Each scene shows the same named points in several views. A view is turned or mirrored, and shifted as a whole, has a little noise and may leave points out.
In the rows, zero is written as 128.

Scene 1
View 1
Lifum: [212  88 169  96 117 195  88 156 185 154 155  75 113 137 107  63 132 164
 123 160 109]
Nopa: [202 112 180 107  90 119 125 106 164  92 167  85 117 127 143  78 145 124
 133 123 118]
Kanu: [175 116 157 134 106 160  92 136 163 130 118 105 127 136 115  99 116 153
 105 151 114]
mago: [183 103 162  99 113 166  98 146 190 134 119  96 131 138 109  81 127 166
  98 145 108]
farul: [159 121 147 117 113 124 109 130 200 129 112  98 128 155  98 114 116 176
  68 140 122]
latoz: [178 122 174 136 112 158  91 130 159 126 118  98 125 133 122 101 122 155
 120 139 116]
mub: [138 133 167 173 134 172  76 138 149 149  96  96 122 138 115 112 111 162
 124 131 139]
vosof: [ 83  94 131 124 137 172 103 165 168 135  81 108 147 129 120  50 122 125
  97  90 153]
bepoz: [164 135 177 176 121 151  89 116 136 132 141  80 104 134 132 109 123 142
 150 128 143]
vubu: [166 137 179 185 118 176  71 124 120 134 117  99 116 125 134 110 113 140
 154 138 132]
punap: [151 141 186 162 118 170  76 130 138 120  66 123 146 123 130 117 114 154
 126 127 112]
lugu: [157 100 141 120 111 156 104 143 174 134 131  96 125 138 112  77 120 141
  98 137 130]
zupod: [126 113 128 176 115 142 104 126 134 134 160  84 105 136 128  79 114 106
 128 122 172]
Palur: [172  87 174 113 111 197  96 148 137 119 140  94 130 107 147  30 142 104
 163 115 124]
vun: [135  99 134 128 129 182  88 163 176 154 106  99 131 142 102  75 114 155
  94 137 134]
minob: [164 131 168 151 119 172  75 140 161 141  83 113 136 138 109 120 108 174
 103 151 110]
Vur: [166 107 156 149 123 182  83 145 155 153 141  82 111 136 114  82 118 149
 130 145 137]
naru: [154 120 124 175 113 158  82 137 151 156 134  99 112 150  99 114  94 153
  96 166 141]
zapo: [128 133 141 185 116 148  88 127 135 134 110 107 123 138 120 115 101 136
 111 135 149]
tar: [194 135 169 134  98 132  96 117 177 122 113 107 128 145 108 133 113 177
  89 159 103]
zerad: [147 131 151 173 128 160  80 135 158 156 114  92 112 148 104 121 105 169
 109 146 140]
View 2
latoz: [104 133 129 132 126 126 134 130 126 113  83 120 118 129  95  99 128 144
  81 112 120]
Kanu: [101 142 117 137 118 130 152 126 127 122  85 114 124 131  94  96 123 136
  88 111 115]
vun: [107 162  97 125 106 121 146 125 142 142 126  93 139 103 110 114 114 125
  99 136 123]
farul: [103 165  97 121 105 163 163 132 103 133  92  97 121 148  75 115 148 145
  97 133 142]
vosof: [122 145 103 140 103  94 123 142 164 158 171  62 143 107 105 122 118 171
 126 153 133]
Palur: [122  86 157 166 110  96 119 173 189 112 106 125 149  98 127 114 113 142
  85 119  93]
mago: [ 96 145 111 134 100 148 159 144 132 137  88 115 128 127  88 124 136 109
  69 131 117]
lugu: [115 141 111 137 103 139 157 143 139 123 100 103 144 121 106 111 127 141
 103 126 121]
mub: [108 157 115 110 141 104 110  99 120 116 108 106 112 107 107  88 111 154
  93 118 133]
zerad: [109 170 103 104 136 126 131  96 107 108  94 108 119 110 111  86 113 147
 103 115 137]
zapo: [120 155 111 122 138 109 132  99 115 105 108  94 124 125 111  71 110 188
 135 106 134]
Lifum: [104 132 121 130  98 149 151 156 152 115  71 140 147  94 119 129 123  82
  54 128 104]
Vur: [115 141 119 121 122 125 133 128 141 103  90 122 140  94 129 102 110 129
  91 118 118]
punap: [ 91 138 131 137 148  84 109 103 124 134 108 106  92 137  75  80 117 164
  79 103 117]
bepoz: [124 127 141 116 145 120 109 124 122  77  74 129 121 111 122  86 120 172
 102 105 131]
Nopa: [128  88 158 154 108 156 145 184 137  87  57 133 135 149  98 115 156 169
  93 112 119]
tar: [ 91 151 115 129 123 152 159 119  95 119  62 120 105 157  70  93 140 139
  76 106 126]
View 3
latoz: [159  79 118 130 131  93 113  96 156 158 134 164 132 139 125 141 100 127
 101 148 101]
bepoz: [130  89 111 176 118  83 139  95 151 147 131 173 122 155 124 117  90 104
  78 130 120]
Lifum: [167  73 150  92 167  88 100 152 164 138 136 198 140 115 110 157  87 127
  94 143 139]
naru: [140 101  85 121 133  97 143  90 147 154 163 159 105 148 117 166 134 113
 108 106 132]
Vur: [137  84 123 134 147  93 129 124 139 145 144 176 131 132 116 144 107 106
  93 123 135]
punap: [137  74  96 159 141 120 123  62 132 168 117 135 164 128 143 126 117 114
 102 142  76]
vun: [153  88 130 118 162 109 110 130 109 163 156 143 138 135 116 160 140 115
 127 120 121]
mago: [178  77 137 101 149  96  92 123 150 158 142 163 139 132 119 157 105 137
 118 151 106]
lugu: [160  84 135 116 129  87 113 125 129 167 162 158 121 139 114 152 117 120
 118 145 117]
Kanu: [158  81 113 115 134  96 117  96 150 163 144 160 132 131 124 151 112 124
 109 145 106]
vubu: [116  80  98 168 132 100 150  77 146 151 125 169 142 130 134 120  98  97
  74 129 115]
zerad: [144  98  91 145 144 105 125  86 144 150 140 149 124 159 123 149 128 119
 107 107 116]
minob: [152  83  93 125 157 118 113  75 149 157 126 145 150 134 133 153 126 126
 110 125  95]
Nopa: [171  72 155 138  83  53 111 118 163 169 148 185 111 144 118 119  60 127
  90 192 100]
zupod: [121  96 123 166  93  71 158 120 109 167 178 162  95 156 112 129 114  88
  99 129 138]
farul: [189  96 114 113 131  93  87  99 153 164 151 139 111 172 116 164 126 150
 135 134  94]
mub: [133  91 100 161 152 112 127  89 130 150 128 144 143 151 127 136 126 110
 102 109 112]
zapo: [128  95  89 158 116 100 147  77 123 168 155 140 117 152 127 139 131 104
 106 120 110]
vosof: [142  81 153 153 143 109 112 141  53 187 170 113 147 141 118 136 151 101
 144 135 104]
View 4
naru: [123 144 134 122 114  96 128 131 192 120 169 112 158 115 132  96 139 108
 113 133 117]
lugu: [127 144 138 138  73 137 124  90 169 109 182 132 141 115 118 112 137  88
 125 112 138]
vubu: [117 153 162  79 104 110 114 120 177 170 141 117 127  92 148 132 127  75
 117 154 133]
minob: [134 135 124 114 110 127 122 125 210 149 182 105 108 106 130 119 143  72
  92 112 127]
bepoz: [124 159 163  92  96 121 107 102 171 161 147 111 147 108 155 113 119  82
 137 163 131]
zapo: [104 142 154 118 135  87 110 112 184 132 157 111 142 106 143 108 140  83
 131 128 131]
tar: [123 151 111 118  87 139 113  90 220 137 206 105 115 124 152  92 120  93
  81 133 123]
vun: [145 130 136 146  94 135 133 123 176 112 175 124 141 109 100 123 156  77
 129  89 134]
Palur: [122 155 174 101  38 157 124  78 121 136 143 161 122  86 108 164 130  60
 140 123 162]
zerad: [139 141 139 119 117 112 121 134 198 141 166 101 148 116 135 102 140  89
 121 130 117]
Nopa: [108 174 150 109  38 162 100  30 157 127 185 138 130 122 156 108  98  87
 127 156 149]
vosof: [127 120 162 166 122 129 112  97 151 106 165 128 135 104  98 137 168  44
 175  63 157]
Kanu: [123 147 130 118  82 132 123  99 187 128 183 123 123 109 129 116 131  87
 100 121 132]
latoz: [129 150 138 109  79 141 115  95 186 144 178 119 122 110 137 119 127  78
 110 132 134]
Lifum: [168 155 127 114  17 178 147 114 167 127 180 138 141 112 102 127 128  97
 100 130 127]
zupod: [104 156 174 121 104  94 111  92 141 111 141 132 177 110 137 108 131  96
 165 143 138]
punap: [113 136 146 100 127 121 104 106 200 169 169 108  90  93 143 136 141  49
 106 113 142]
mago: [147 144 122 133  56 165 128  92 187 122 198 125 122 118 116 116 133  82
 103 108 134]

In a view up to two points have been moved. Name them for each view, in the order of its rows, or write none.
view 1 => none
view 2 => mago, zapo
view 3 => latoz, zerad
view 4 => naru
